A landscape with many valleys, sampled at points; each row gives a point and its height.
A ball rolls from a point to the lowest of its 2 nearest points, and stops where none of them is lower. Distance is the straight distance between rows; heights are no part of it.
Z_554 (h 602): [ -6 -12  -7   7   2  -4  -5  11   8 -11  -5   8   4 -18   3   5   4  -2
  15   1  -7]
Z_379 (h 176): [ 12  11  19 -11  -2  27  -1   9   9 -19   2 -26   7  26  32  -5   1  14
  -8   0  10]
Z_357 (h 165): [  0   5 -22   8 -13  11 -24   7  25  -7  -6 -23  17   0  17  -6  36  -3
  20 -13 -11]
Z_751 (h 611): [  5 -12  41 -12  11  -8   8   2  -9  15 -12 -17  -1   9 -19  10 -10  23
 -18  15   1]
Z_498 (h 331): [ -5  -2  21   1   4  22 -25  20  -3   5   0 -32  15  27   6  11  -7  19
 -11  10  -7]
Z_84 (h 629): [-23 -25   7  -2  -5 -28 -20   6  -4  15  -8   3  -5   7 -34  -2  -1   0
   9  -5 -22]
Z_302 (h 383): [-24   5   2  -5  -7   2 -18   2   9   9  17  -4   3   6 -26   4 -17 -31
 -15   3 -15]
Z_238 (h 253): [-15  -7 -43  11 -16 -16  -4   4  -5  -6 -14   8  -6 -21 -12   1  12   1
  34  -7  -6]
Z_909 (h 163): [ 11  18 -15   0   2  12 -20  -1  14  -1  10 -16  19   8  15 -10  31  -5
   4 -15   0]
Z_970 (h 227): [ 20  16  -4 -13   5  17  28   5  -3 -21  -9  -4 -28 -17  18 -17   1  -7
  -5 -12  30]
Z_273 (h 420): [-12  -5   6  -3   0  -5 -19   9  -3  24   9  -6   0   4 -25  11 -10  -8
 -14   5 -14]
Z_781 (h 445): [-11  -1 -10  -9 -11  -1 -11   3  14 -25   2   3  22  -4   6   4   9  -3
  16  -4  -7]
Z_299 (h 304): [ -7   2  18 -20  -2   5  -4   4   6 -14   9   2   5   6   6   6  -9  -8
  -3   4  -1]
Z_744 (h 696): [-23 -23  15  -1  -2   3 -20  17  16 -26   4  -9  12  17  11   3 -13  10
  14  10 -13]
Z_663 (h 336): [-12   9   3  -7  -4   4 -21   7   9  12  24  -9   8   7 -15   7  -5 -25
 -15  -5 -15]
Z_993 (h 623): [ -2 -24   2  10   1 -31   2   3   0  11 -23  11  -1  -2  -8  -1   8  14
  12  -3 -14]
Z_944 (h 463): [-11  11 -17  -9 -16   5   4  -7  10 -24  -1  13  21 -10   5   3  14  -4
  18  -2   0]
Z_417 (h 468): [-17 -29   6   8  -5 -22   7 -17   2   1   0  21 -17  -4 -20   4 -16  -1
  10  14  -2]
Z_85 (h 104): [  5  30 -27  -9  -5  16  18 -33  12 -14  17   3  12 -11  11  -8  13  -9
   3  -5  24]
Z_821 (h 509): [-24 -22  -4   8  -9 -19  11 -15  -2 -14   0  25  -9  -9 -18   2 -19  -7
  17  12  -3]
Z_487 (h 173): [  8  20 -24   7  -2  13  25 -24 -13  -7   7  15 -18 -11  11  -4 -13  -9
   2   0  23]
Z_558 (h 55): [ 20  23   0   2   0  36   3  -8  24 -21  -2 -14  18   5  36 -21  30  11
   0  -7  13]
Z_161 (h 726): [ -7 -25  17   7   3   1 -29  26   1   0 -15 -24  11  16   5   8  -4  25
   5  13 -17]
Z_979 (h 645): [ -2 -24  12   7  -1 -22   5  13   5  -1 -28  12   8 -10   0   1   9  20
   7   1 -15]
Z_348 (h 469): [ -3 -19  -6  18  -6 -23  17 -10  -4   7 -19  23 -10 -13  -9   4  -3   8
  18   5  -5]
Z_609 (h 421): [ -5 -12 -29  23 -11 -17  13 -12 -11   3 -20  23 -12 -22 -10   0  -2  10
  24   4  -4]
Z_508 (h 688): [-34 -25   2  -3  -5 -18  -8   0   5  -8  11  14   2   2 -29   0 -24 -16
   1   5 -12]
Z_725 (h 132): [ 13  26  -3 -18  -5  19  20 -16  10 -25   5  -4   8  -5  16 -12  18  -9
   0 -11  25]
Z_46 (h 422): [-21   2  -3   2  -9  -5  -6  -6   4   6  15  10  -4   1 -20   7 -12 -30
  -4   2 -12]
Z_992 (h 662): [  9  -3 -12  11  10 -10 -17  12  -4  18   3  -6  -4 -12  -4   9   3  -6
   0  -2  -8]
Z_810 (h 546): [  7 -14   2   7   1   1  13  16  12 -18 -12   8   1 -22  13   8   0  11
   9   5   0]
Z_886 (h 747): [  4  -4 -13  14  -4 -13   4  -5 -11  13  -3  13  -9  -8  -4   6 -10  -5
   8   6  -4]
Z_520 (h 356): [-18   4 -40   2 -13  -2  -3 -13   9  -9   6   6   5 -13  -9   8   3 -15
  26  -6   4]
Z_730 (h 510): [  1   1  27 -18  -2  22  -8  13  -3 -12   0 -28   6  26  12  11 -15  11
 -12   6   6]
Z_20 (h 630): [-19 -26  -6  -1  -3 -15 -28  24  11  -9   0  -8   9   2 -10  -1   0  -3
  20   0 -14]
Z_28 (h 291): [-18  13  -7  -9  -5   2 -15  -1   8   2  23  -6   9  10 -10   4   4 -29
  -4  -6  -9]
Z_193 (h 600): [  3  24 -32   6   0  13   2 -16  13  -6   1  -5  19 -16   8  -7  25  -4
  14 -13   4]
Z_624 (h 664): [-20 -31  -3   3   1   0 -33  23  19 -19   4 -18   8   9   2  -5  -1   6
  22   1 -14]
Z_253 (h 612): [-14 -12  10   4  -9 -22   9 -23 -11  27  -5  18 -12  13 -28  -2  -7  -1
  -5   3 -14]
Z_378 (h 80): [ 13  20   4  -6  -3  23   2 -10  24 -24   1  -8  23   4  31 -11  23   0
   3  -6  10]
Z_98 (h 90): [ 20  20   6   2   4  36  -4   0  14 -13   3 -21  14  20  39 -17  22  17
 -12 -11   8]
Z_948 (h 204): [  3  16 -12  -4   2   8 -22   8   5   3   8  -9  16  14   6  -2  21 -10
  -1 -12 -12]
Z_322 (h 177): [ 15   9  12   2   5  26  -4  22  -1  -7 -10 -17  15  24  36  -8   7  25
  -9  -7  -4]
Z_451 (h 330): [ 19  10  22 -15  15  18  -2  21 -18  -3  -3 -17   4  20  14  -7  -4  20
 -30  -6  14]
Z_907 (h 224): [ 22   7  10   5  10  12   1  25  -7  -4 -18 -11  10  11  27 -11  11  24
 -19  -2   2]
Z_367 (h 479): [-11 -22   4  15  -7 -21  14 -25  -6  13  -7  20 -23   5 -20   3 -15  -1
  12  16  -7]
Z_910 (h 436): [ -4 -12   3  17  -5 -11  16 -28 -14  19   3  16 -25   3 -16   1 -21 -11
  -2  16  -2]
Z_68 (h 622): [ 13  21 -15   8  -4  33  15  -8  22 -21  -8  -7  16 -16  24 -16  33   6
   6  -7   5]
Z_826 (h 100): [ 17  17 -11   0   2  20  21  -4   7 -15   1  -1   5 -20  22  -5  15  -2
   0  -6  18]
Z_197 (h 626): [-12 -18  25  -2  -2 -19  18 -25  -5  31  -8  12 -17  15 -27   3 -10   6
 -11   6 -13]
Z_628 (h 569): [-28 -15 -13   1  -8 -10  -7  -1  13 -22  13  12   5  -9 -17   5  -8 -16
  24   4  -8]
Z_926 (h 781): [ -6 -23  21  -5   6 -14 -17  16  -5  12 -14  -6   4   8 -17   3   2  15
  -5   5 -17]
Z_891 (h 254): [  4   8  -5  -5   4  -1 -22  17  -7  14   8  -5  10  10   1  -4  12  -8
  -7 -14 -14]
Z_457 (h 222): [  3   1  12   5  -6  20 -14  26   2 -10 -17 -11  15  24  32   3   4  25
   1   1 -10]
Z_669 (h 141): [ -2  10   5  -2   0  -1   7 -19 -14  16   8  18 -13   7 -14   0 -23 -19
 -19   0  -3]
Z_613 (h 635): [ 17  16  -1   4   4  24   5  10  10 -13  -2  -8  11  -5  32  -5  17   5
   2  -8   1]
Z_947 (h 614): [  6  21 -11   3 -11  22   5 -19  29 -23  -8 -16  27 -10  26 -13  35   3
  17  -6   6]
Z_139 (h 153): [  2  10 -24   7  -4  10  28 -23  -3  -7   3  17 -12 -23   7   3  -9  -5
  12   2  14]
Z_897 (h 250): [-15  12   0 -11  -6   4 -20  -3  26  -4  24 -17  20  14  -1   4  10 -23
  -2  -1 -11]
Z_387 (h 697): [-14 -26   7   4   1  -4 -31  30  10 -10  -1 -24  12  13   1   4  -7  16
  11   9 -15]
Z_790 (h 280): [ -8  15 -28   1  -6   0  -8  -9  13  -6  12 -10  14  -7   0   1  20 -18
  15 -11   2]
Z_917 (h 404): [  4  -6  26  -3   2  16 -14  21 -13   5 -10 -25  12  28   4   7  -9  28
 -13  17  -3]
Z_546 (h 459): [ -5  -6  13  -5  -3   7 -16  20   7 -15   0 -10  17   7  15   9  -1   8
   5   4 -11]
Z_128 (h 108): [  7  26 -21   2   7   9   6 -21 -10   3  25  16  -5  -2   4 -10  -1 -16
  -9  -8  16]
Z_191 (h 519): [-29 -17  14  -2   0 -15 -12   0   4  23  -1  -5  -4   4 -41   5 -17  -8
 -11   3 -23]
Z_961 (h 774): [ 10 -22  23   5  10 -18  -2  17   1  11 -25  -6   8   8  -3   5   5  27
  -1   9 -12]
Z_450 (h 725): [ 20   1   1  13   4 -13   5  16  -6  13 -19  11   4  -9   5  -4  14  15
  -5  -6  -6]
Z_269 (h 590): [-20 -18  25 -13   5  -2 -13  10   4  -3   7 -12   7   5 -21  12 -22   2
 -17  21 -16]
Z_57 (h 311): [  5  15  18 -16   4  19 -10   1   6  -8  21 -18  11  18   6   3  -3 -11
 -17  -1   3]
Z_752 (h 665): [-15 -15 -15   1 -10 -21 -20  20  -2  -5  -7   6   0  -9  -8  -1  10  -5
  25  -9 -12]
Z_271 (h 634): [ 21  -2  22   1   8  18   3  20   0  -8 -11 -19   1   2  26   6  -2  19
  -8  10   8]
Z_180 (h 636): [ 20   5 -16  14  13   4 -11  15   0  14  -3  -3   0 -12   8   4   9   3
  -2  -6  -2]
Z_92 (h 416): [-17 -10   1  -3  -7   1 -16  16  16 -24  -2  -5  20   6  11   1   7   1
  14  -1 -14]
Z_555 (h 316): [ -5  -3   0  -5  -1  -4 -28  21  -6  17  -2 -11   9   9 -12   4   5  -7
  -3  -4 -20]
Z_559 (h 423): [-19 -17  11   9  -2 -20   3 -10   4   6   6  13 -14  -2 -23  10 -23  -9
   0  16  -7]
Z_144 (h 450): [-16   6   1 -11  -8  -2   0  -5   1  -5  17   9   0   4 -11  10 -15 -22
  -6   3  -3]
Z_576 (h 237): [  0  20  -4 -17  -8  11  12 -10   5 -20  13  11   7  -5   9   0   4 -13
   3  -3   8]
Z_844 (h 120): [-12   1   3  -2  -5  17 -35   9  17  -5  10 -29  21  33  10   1  12   1
   2  -1 -16]
Z_823 (h 547): [-20 -20  23  -9   2 -10 -12   4   1  12  -3  -8   2   8 -33   9 -23  -2
 -18  10 -18]
Z_972 (h 591): [  0  16 -30  11  -5   4   5  -2   9  -1  -2   7   7 -20  10   2  19  -6
  15  -7   2]
Z_420 (h 379): [-11   3  18 -16  -1  11 -14   7   3  -4  13 -10   9   9  -6  10 -15 -14
 -17   6  -5]
Z_840 (h 223): [-11  -4  10  -3  -2  18 -31  20   7   2   5 -28  20  23   8   8  -1   7
   0   2 -15]
Z_575 (h 213): [ 24   9  -2  -3  14  10  22 -14 -19   4   9   9 -33  -3  10 -17 -14  -3
 -17  -9  31]
Z_229 (h 201): [  3   9 -33  15 -14   7 -12  10  22  -9  -8 -21  14 -13   9  -9  39   0
  27 -15  -4]
Z_178 (h 33): [  4  19   7  -9   0  20 -12  -6  15  -6  12 -22  21  21  22  -7  18   2
  -2  -7  -4]
Z_265 (h 578): [  5   4 -20  13   0   3   3   9   4  -6  -9  10   7 -25  13   7  15   2
  10  -4   1]
Z_306 (h 606): [ 26   1  24  -7  14  12  10  18  -4  -7  -9 -21 -10  -3  18  -1  -8  11
 -16   2  20]
Z_292 (h 597): [-25 -16 -13  -5  -7 -15 -20  10  10 -17  11   2   8  -3 -13  -2   2 -12
  20  -4 -11]
Z_584 (h 572): [ 17  -7  12   7  13 -14  13   4 -10  23 -12   7  -7  -4   0   2   5  14
 -14   3   1]
Z_471 (h 407): [ 5  9 -7  0  1 -3 -1  2 -8  6  0 15  3 -8  4 -1  6 -4  2 -7 -1]
Z_617 (h 406): [  4  -6  15  -6  -3  -6  19  -6  -6  -4   3  11 -20 -10  -2  10 -18  -7
  -1  14  13]
Z_54 (h 470): [ -1   6  11  -2   7  -5 -13   5  -8  19  10   1   2   3 -11   5  -9  -8
 -16   4  -6]
Z_815 (h 601): [-23 -17  -8   3 -17 -29 -17   1  -4   2  -3  16  -9   2 -31  -2 -11 -11
  13  -8 -19]
Z_470 (h 719): [ -7  -8 -17  13  -3 -16  -9   1  -4   9   0  10  -8 -13 -10   8   1  -6
  17   0  -9]
Z_127 (h 736): [-17 -20  22 -13   1 -12  -6  12  -2 -11  -4   6   8   5  -7   4 -12   4
  -1   8 -13]
Z_158 (h 548): [ 19  -3  19  -1  15  -4   6  10 -16  15 -12  -6  -2   2   3  -1  -2  17
 -21   2   5]
Z_385 (h 563): [  9   2  -3   6   1   9   6   9  11 -10 -13   2   5 -19  21   7   8   6
   5   0   2]
Z_221 (h 446): [  6   7  22  -9  17   7  -9  10 -19  20   2 -20   5  14 -17   3 -12  11
 -35   3   1]
Z_713 (h 112): [ -1  25 -29  -3  -9  14  26 -33   7 -17  13   5   3 -12   8  -1   8 -11
  14   3  23]
Z_297 (h 319): [-18  14 -60   6 -16  -3  -3 -15  -1  -4   4   0   6 -12  -9   1  15 -12
  31 -10   3]
Z_913 (h 576): [ -2  -1  11  -2  -2 -16   4  -3 -13   9  -9  19  -2   2  -7   1  -6  -1
   1  -1 -10]
Z_649 (h 466): [-25 -11 -32  12 -17 -15 -13  -9  -2   4   8   9 -12  -5 -22   4  -6 -20
  23   1  -8]
Z_132 (h 302): [ -1 -11  23   0   9 -14   7  -4  -8  26   3  -3 -11   4 -22   8 -14   5
 -11  13  -4]
Z_251 (h 575): [  7   6  29 -23   8  24  -5  12  -4  -7  11 -33  -1  18   6   2 -16   5
 -21   9  17]
Z_659 (h 533): [ 21   5  27 -17  25   5  10   1 -18  12   2 -13 -21   5 -11  -4 -17  10
 -30   1  19]
Z_459 (h 613): [ 19  13 -20  18  14   8   8  -7  -7   8   7  14  -9 -13   9  -8   6   1
  -5  -5  16]
Z_448 (h 521): [  1   4  23 -21  -3  -1   6   1  -9  -1   2   6  -9   9  -7   3 -18  -7
 -16   2   1]
Z_329 (h 637): [  1 -14  34 -11  11 -17  14 -10  -9  26 -17  -7   1  14 -25  14   1  22
 -20  12  -5]
Z_461 (h 687): [ -8 -17 -16  12  -6 -25  -7  -4  -9  22  -9  11 -14  -5 -21   3   3  -5
  15  -3 -14]
Z_223 (h 369): [ -4  17  16 -22   0  12  -4  -3   2  -4  18  -2   3  14  -6   3 -10 -21
 -22   0   0]
Z_214 (h 573): [  2  -9  32 -14   5  -4   4   8 -13   8  -6  -7   1   8  -6   9 -13   9
 -16  14   0]
Z_946 (h 117): [ 15  28 -17  -6  -1  25  22 -15  13 -25   7  -4   1 -19  19 -12  16  -5
   0  -7  29]
Z_166 (h 360): [  6   2  11  -9   1   4  15   1   1  -7  17   4 -12  -9   7  10 -16  -9
  -1  11  13]
Z_188 (h 155): [  9  23   8 -23  -4  17  14  -8   9 -26   8  -8  -5  -1  22  -8   7 -10
  -5 -13  23]
Z_196 (h 327): [-26   0 -12  -9 -15  -3 -28   2  22 -16  14 -18  14   9 -10   2  17 -21
  16  -6  -9]
Z_932 (h 628): [ 14  15  -7  13  -3  28  13  10  12 -15 -14  -4  10 -18  26  -8  24  10
   0  -6  -1]
Z_156 (h 638): [-23 -18  20 -11  -3   5 -17  15  12 -15   9 -17  10  10 -12   9 -18  -1
  -7   8 -10]
Z_430 (h 464): [ 12   2  21  -8   2  24  -4  15  -5  -4  -5 -27   7  25  18  10  -7  24
 -14   8   3]
Z_877 (h 752): [  1 -22  18   5   7  -5  -9  24   3   4 -20 -14  12  12   5   9  -1  28
   3  11 -14]
Z_65 (h 539): [-20 -14 -12   2  -6 -10   6 -10   6 -19   9  20  -2 -12 -12   6 -15  -9
  13  11   1]
Z_641 (h 504): [ 16   1  29 -14  16   2  12  -6 -17  29  -4 -15 -13  10 -25   1 -13   8
 -34   5  16]
Z_633 (h 197): [-18   2   3  -9  -4   9 -28   8  18  -7  12 -21  20  20  -3   2   6 -13
   2   2 -17]
Z_548 (h 345): [-16 -15 -35  17 -16 -17   2  -2  -7  -1 -24  21  -4 -20 -14  -2   4   7
  33  -8  -9]
Z_319 (h 508): [  6   2  15  -5   4   2 -11  18  -1   1  -3  -8  10  10  10   7  -2  11
  -6   3  -9]
Z_577 (h 667): [  0 -22  11   5  -1  -7  -4  19   8 -13 -22   3  11  -4   9  -2   5  18
   6   0 -12]
Z_712 (h 300): [-13  13 -20  -7 -12  -1 -17  -9  23 -10  16 -12  14   7  -5   1  23 -23
  19  -8  -3]
Z_360 (h 154): [  3  14 -41  21  -6   4   9 -23 -17   9   5  17  -8 -11   1  -3  -1 -10
   9  -1   8]
Z_768 (h 791): [ -3 -27  21  -2  12 -27  -5   9  -1  20 -17  -6   7   7 -18   6   4  23
  -1  10 -16]
Z_660 (h 672): [-21 -16  17 -10  -3   2 -12  12  19 -29  11  -6  17  12   4   8 -11  -3
   5  12  -9]
Z_899 (h 131): [ 21  13  13  -2   3  34  -1  11   5 -14  -4 -22   6  23  40 -13   7  20
 -13  -7  10]
Z_866 (h 480): [  5  -1  32 -11  15   2   3  -3 -18  28  -3 -13  -1  10 -28   6 -18  12
 -37   7   3]
Z_918 (h 192): [ -2  -2  17  -1   1  -3  12 -20 -18  24   6   8 -22   8 -23   2 -27 -10
 -20   6  -4]
Z_831 (h 402): [  2 -10   6  21  -2 -10  22 -38 -18  32   1  12 -29  12 -12  -3 -12   2
  -2  13  -4]
Z_625 (h 187): [ -3   8 -32  16  -7  -3  14 -15  -7   1   0  19  -6 -17   4   8  -3  -4
  17   1   7]
Z_782 (h 307): [ 14   8   2   0   8  -9  13  -5 -24  19  -5  21 -13   6  -2  -8  -6   2
 -15  -7   6]
Z_568 (h 550): [ -7  -4  23 -13  -3 -11   5  -1  -8   4   0  12  -3   4 -15   6 -12   0
  -9   6  -8]
Z_396 (h 596): [-10  -7  10   1  -8 -24   3  -7 -17  21  -9  19  -6   9 -19  -4  -4  -1
   1   3 -18]
Z_818 (h 403): [-23  -4 -39   5 -11 -14 -13  -4   4  -8   6   9  -1 -14 -17   7   2 -12
  28   0  -6]
Z_931 (h 284): [ 23   7   4   4  16  -7  10   0 -22  20  -1  11  -6   3   8 -14  -1   9
 -24 -10  11]
Z_18 (h 522): [-33 -16 -35  14 -15 -17  -5 -15  -5  -9   4  19 -12  -7 -27  -2 -12 -11
  25   4  -5]
Z_222 (h 119): [  4  24 -22   0  -4  15  19 -14  11 -17  -1   7  11 -18  16   0  12  -4
  11  -4  11]
Z_835 (h 712): [  8   1  -9   9  -4  -7  -7  23  -2   7 -20   6   4  -9   9  -4  16   9
   5 -10 -14]
Z_581 (h 378): [ 8 11 -2 -1  3  0 -5 14 -3 -4 -4  5 12  0 14  0 11 -1  3 -3 -5]
Z_441 (h 281): [  3  11  -1  -2   2  11  -5  -5  16 -11  18  -8   7  -9  10   8   8 -13
   6   1   9]
Z_851 (h 94): [  9  30 -32  -2   2  15  13 -25  -4  -8  20  11   4 -10   7  -9   9 -10
   2 -13  21]
Z_746 (h 189): [ 16  21 -23   0   3  16  26 -22  -1 -15   7   4 -17 -16  12 -10   1  -9
  -2  -8  32]
Z_314 (h 589): [ 11 -17  12  12   7 -26  15  -4  -2  28 -18  10  -6  -1 -10   3   9  20
  -2   4  -6]
Z_583 (h 593): [ 27  11  -6   6  17  11  23   1  -7   0  -3   6 -23 -17  16 -13  -4   4
 -14  -5  27]
Z_855 (h 782): [ 13  -7   9   6   1 -11  28  -5  -8   9 -14  16 -13 -14   3   5  -4  11
   2   8   7]
Z_296 (h 648): [ 16   5   9   6   3  19  -1  17  10 -11  -8 -14   9   0  30   0   9  16
  -4   2   0]
Z_392 (h 370): [ -8  -6  10  -4   4 -12 -28  13 -11  25  -3 -15   3   8 -22   6  -3   1
 -15   1 -21]
Z_496 (h 134): [  0  22 -28   6  -9  12  25 -18  -2 -16  -8  13   2 -23  10   2   1  -1
  14   0  15]
Z_779 (h 203): [ 19  20 -14  -8   3  19  30 -13  -6 -22  -3   6 -22 -20  21 -16   2  -3
  -3 -11  34]
Z_403 (h 692): [ -1  -6 -16   8  -8 -17 -10  15  -3   3 -16  11   3  -8  -3  -2  14  -1
  18 -10 -13]
Z_163 (h 238): [ 23   9   3  -7  22  10  16  -3 -17   2   9   5 -23  -2  10 -18  -6   6
 -28 -13  34]
Z_858 (h 710): [-28 -26  12  -8  -1 -18 -10   8   7 -13   6   6   8   3 -19   4 -17  -4
   3   8 -15]
Z_146 (h 136): [ 15   8  10   1  15   2  14 -15 -18  20  10   7 -24   6  -7  -6 -21  -4
 -28   2  12]
Z_784 (h 654): [-10 -19  -1   6  -5 -27 -19  11  -5  27  -6   3  -9  -2 -23   2   4  -1
   9  -4 -19]
Z_119 (h 125): [ -7  18 -27  -2 -10  10  14 -30  17 -21  15   1  12 -14   3   7  10 -15
  20   2  14]
Z_607 (h 604): [ 22  14 -10   7  14  17  14   0  -7   0  10   6  -7 -17  17  -5   2   0
  -8  -4  20]
Z_438 (h 694): [  3  -2 -23  10   0 -11 -15   9  -2  12   4   1  -4 -15  -9   6  10 -13
  19  -8  -7]
Z_894 (h 374): [  8  -7   9  13  -5 -11  27 -32 -21  25  -6  19 -28  10  -6  -8 -13   3
  -5   6  10]
Z_729 (h 230): [ 10  11 -31  14  -2   2 -11   9  15   1  -4 -11   6 -13   9  -1  32  -3
  17 -16  -2]
Z_816 (h 295): [ 14  20   5 -15   3  22  -5   6   2  -8   9  -9   9  13  24  -9  11   3
  -9 -12  11]
Z_426 (h 174): [  3   9  19 -11   0  29 -11   2  20  -9  10 -31  17  30  31   0  -3  12
  -1   5   1]
Z_819 (h 570): [-11  -9  -8   6  -5  -7   8  -2   7 -17  -4  15   3 -18   1  12  -8  -4
  22   6   1]
Z_574 (h 191): [ 12  20   4 -19  -2  12  20  -2  -3 -17   7  -2 -14  -8  15  -3  -7 -10
  -5  -4  19]
Z_402 (h 178): [ 20   5   8  -1  10   1  20 -15 -22  17   7   7 -37   2  -5 -13 -21  -3
 -24   0  29]
Z_21 (h 262): [ 26  11  -1  -1  19   6  14   6 -17   5   0  12  -9   0  14 -19   1   8
 -25 -13  21]
Z_696 (h 486): [-12  11  14 -17 -10   2   9  -3  -6   0  11  12  -9   5  -7   7 -22 -20
 -21   0   4]
Z_189 (h 269): [ -5   6 -50   7 -13  -7 -11  -2  -4   1  -1   1  -3 -11  -9   3  19 -15
  25 -15  -2]
Z_503 (h 382): [-20  -9  -4  -3 -12   8 -26   5  23 -27   6 -15  23  16  14  -3  14  -4
  21  -6 -12]
Z_544 (h 212): [  5  10 -47  16  -8  -4  -6   7  -8   8  -5   3   0 -18   1   1  21  -9
  17 -18  -1]
Z_791 (h 198): [ 13  19  19 -27   0  16   7  -3   7 -23  10 -18  -5   8  16  -4  -3  -9
 -10  -5  23]
Z_706 (h 465): [-24 -25   6  12  -8 -22  -6 -13   3  19   2   9 -14   0 -35   2 -21 -12
  -2  10 -16]
Z_332 (h 607): [ 10  26 -22   2  -3  19   9 -23  22 -15   2  -8  23 -15  15 -10  31  -5
  15  -1  13]
Z_220 (h 605): [  1 -28  11   7   4 -32   9  -5   2  23 -18   6  -4   4 -16   3  14  19
   5  -2 -16]
Z_874 (h 792): [ 23  -4   9   9   8 -11  38 -15 -15  18 -19  18 -22 -10   5  -7  -1  14
  -3   1  13]
Z_553 (h 248): [ 12  21  16 -20   4  14   0   1   3 -15  17 -11   5  13  18  -7   0  -5
 -15  -2  13]
Z_862 (h 762): [-15 -24  19  -2   0 -17 -18  18   4  -2  -8  -5   9  11 -12   4  -9  12
   1   8 -18]
Z_693 (h 641): [ -1 -14  25 -10   5 -20  18 -20  -9  33  -9   2  -6  18 -27   5   0  19
 -18   6 -11]
Z_108 (h 649): [-22 -30   9   1  -1 -29  -8   1   1   6  -4  12  -4   0 -26  -2  -7   1
  10   4 -16]
Z_529 (h 528): [  7 -11  -3  18   0  -2  22   9   5  -5 -20  11  -2 -29   8   7   4  14
  10   9   2]
Z_579 (h 260): [  1  17 -18  -3   2   9   0 -12  13  -7  15   0  12  -7   8   4  13 -16
   9  -4   4]
Z_309 (h 258): [  0  14  10 -18  -5   9   6  -4   8 -23   9   1   8   6  16   4   3 -10
   1  -2   4]
Z_217 (h 218): [  5  21  -3 -12  -1   8  15 -11  -3  -9  13  10  -7  -5  10  -4  -3 -14
  -4  -7  19]
Z_521 (h 245): [  5  -5  26  -1   5  -5  12 -12 -14  29   2   1 -18   8 -22   6 -18   2
 -26  10   4]
Z_37 (h 503): [  0 -14  -7  15  -5 -12  18  -6   0   0 -20  23  -7 -23   6   1   0  10
  14   5   0]
Z_676 (h 512): [ 10   3  15   0   8  -5  -6  12  -8  11  -1  -2   3   3  -1   6  -3   5
 -16   3  -4]
Z_592 (h 354): [-20  -2 -13  -5 -15   0 -30   1  29 -25   8 -19  19  13   1  -6  25 -12
  26 -11 -11]
Z_728 (h 328): [ 18   8  -7   9   3  -2  22 -14 -23  12  -6  25 -16  -2   7 -16  -4   6
  -7  -5  15]
Z_285 (h 621): [ 17  14 -25  13  14   2  -2   6  -2  10   5  10   3 -16  12  -4  14  -3
  -1  -8   6]
Z_365 (h 146): [  1   0 -40  20  -8 -10  -2   6  -9   8 -14   8  -6 -23  -5   2  16  -3
  23  -8  -5]
Z_82 (h 315): [  9   2   2  -5   7   8   4  -2  12  -9  16  -5  -1 -14  12  10  -6  -9
   1  11  16]
Z_741 (h 568): [ 30   1  14   4  18  -1  19  11 -11   9 -12  -1  -8  -7  13  -6   2  19
 -18   1  11]
Z_380 (h 127): [  3  11  -9   7  -6  11 -20   4  21  -7   0 -19  21  13  21 -11  31   1
  16  -8 -10]
Z_190 (h 348): [ 14   4  -8  12   0  -7  20 -23 -23  15  -1  21 -25   3  -4  -5 -12  -1
  -4   7  11]
Z_72 (h 340): [ 8 13  4 -6 -2 13 -9 14  3 -6 -1 -5 20 12 24 -2 14  1 -7 -9 -5]
Z_415 (h 130): [  5  19 -32  13   6  10   6 -19 -16   8  15  17  -8  -4   1  -2  -7 -16
   4  -1  10]
Z_2 (h 642): [-16 -21 -17  13  -2 -14 -10  11  12  -9  -3   8   3 -26  -7   5   2  -5
  27   2  -5]
Z_988 (h 631): [-24 -17 -20   3 -12 -24 -22   8  -5  -2  -4   6  -8  -3 -27  -1   3 -13
  23 -14 -12]
Z_647 (h 574): [ 27   4  20 -14  19  12   7  10 -12  -1   3 -16 -18  -1   7  -6 -12   8
 -25  -2  24]
Z_162 (h 395): [ 13  10  26 -19  18  13  -3  10 -21   7   4 -19   0  16  -4  -4 -12  13
 -36  -2  14]
Z_456 (h 95): [  8  14   0  -4   7   4  10 -12 -20  17  17  14 -16   3  -7  -5 -16 -11
 -20  -6  11]
Z_912 (h 690): [ -3 -25  26  -4   2  -3   1  17   7 -20 -19   2   5  -3  11   7  -7  23
   7  10  -2]
Z_425 (h 571): [-33 -25 -16  11 -13 -25  -9 -12  -7  -1   3  22 -12  -1 -34  -5 -14 -15
  18  -2 -14]
Z_258 (h 179): [ 10  12 -29  22  -5   0  13 -26 -30  10  -4  24 -16  -3   0  -8  -4  -4
   6   2   7]
Z_12 (h 401): [ 13  -4  22  -2   0 -13  25 -20 -18  18  -5  16 -27   7  -9  -4 -13   4
 -15   5  12]
Z_336 (h 668): [-35 -33   6   3  -2 -28 -10  -1   5  -2   5   9 -10  -1 -36  -8 -18  -6
   9   4 -15]
Z_893 (h 274): [ 23   8  16  -2  18  15  -5  21  -9   5  -5 -13   5  10  20  -5   2  19
 -26  -4   6]
Z_778 (h 768): [ 10  -3   5   8   6 -14  14  -3 -10  14  -2  15 -13 -13  -2   8  -8   0
  -3  10   2]
Z_638 (h 105): [  5  11  12  -3   2  23 -19   7  12  -6  11 -21  17  29  24  -1   6   6
  -7  -1  -5]
Z_23 (h 581): [ 25   7  10   7   8   3  24   9  -6  -4 -12   6 -12 -15  17  -6   0   9
 -10  -3  18]
Z_58 (h 362): [ -6 -21  18   4   4 -17   5  -1   1  17   3   2 -10  -7 -23  10 -18  -3
  -5  15  -9]
Z_124 (h 437): [  3  -9  24  -8   3 -13  20 -11 -10  12  -6  10 -20  -2  -8   5 -19   2
  -7  13   5]
Z_735 (h 493): [-17 -22   9   9  -2 -22  -9  -8   3  33   1   1 -15   4 -40   2 -16  -3
 -10   6 -21]

Where does a ball stop that starts at each point below?
Z_947 -> Z_365
Z_420 -> Z_826
Z_988 -> Z_365
Z_438 -> Z_158
Z_471 -> Z_826
Z_190 -> Z_456
Z_306 -> Z_558
Z_693 -> Z_844
Z_874 -> Z_456

Call two points neighbours if one is among the 2 nearest of the other. Go from one point of each pair to the other, from neighbour to neighbour, staying as low as possible. Name the highest point that can't be avoided.
Z_579 / Z_826 -> Z_124
Z_826 / Z_380 -> Z_676
Z_380 / Z_365 -> Z_972
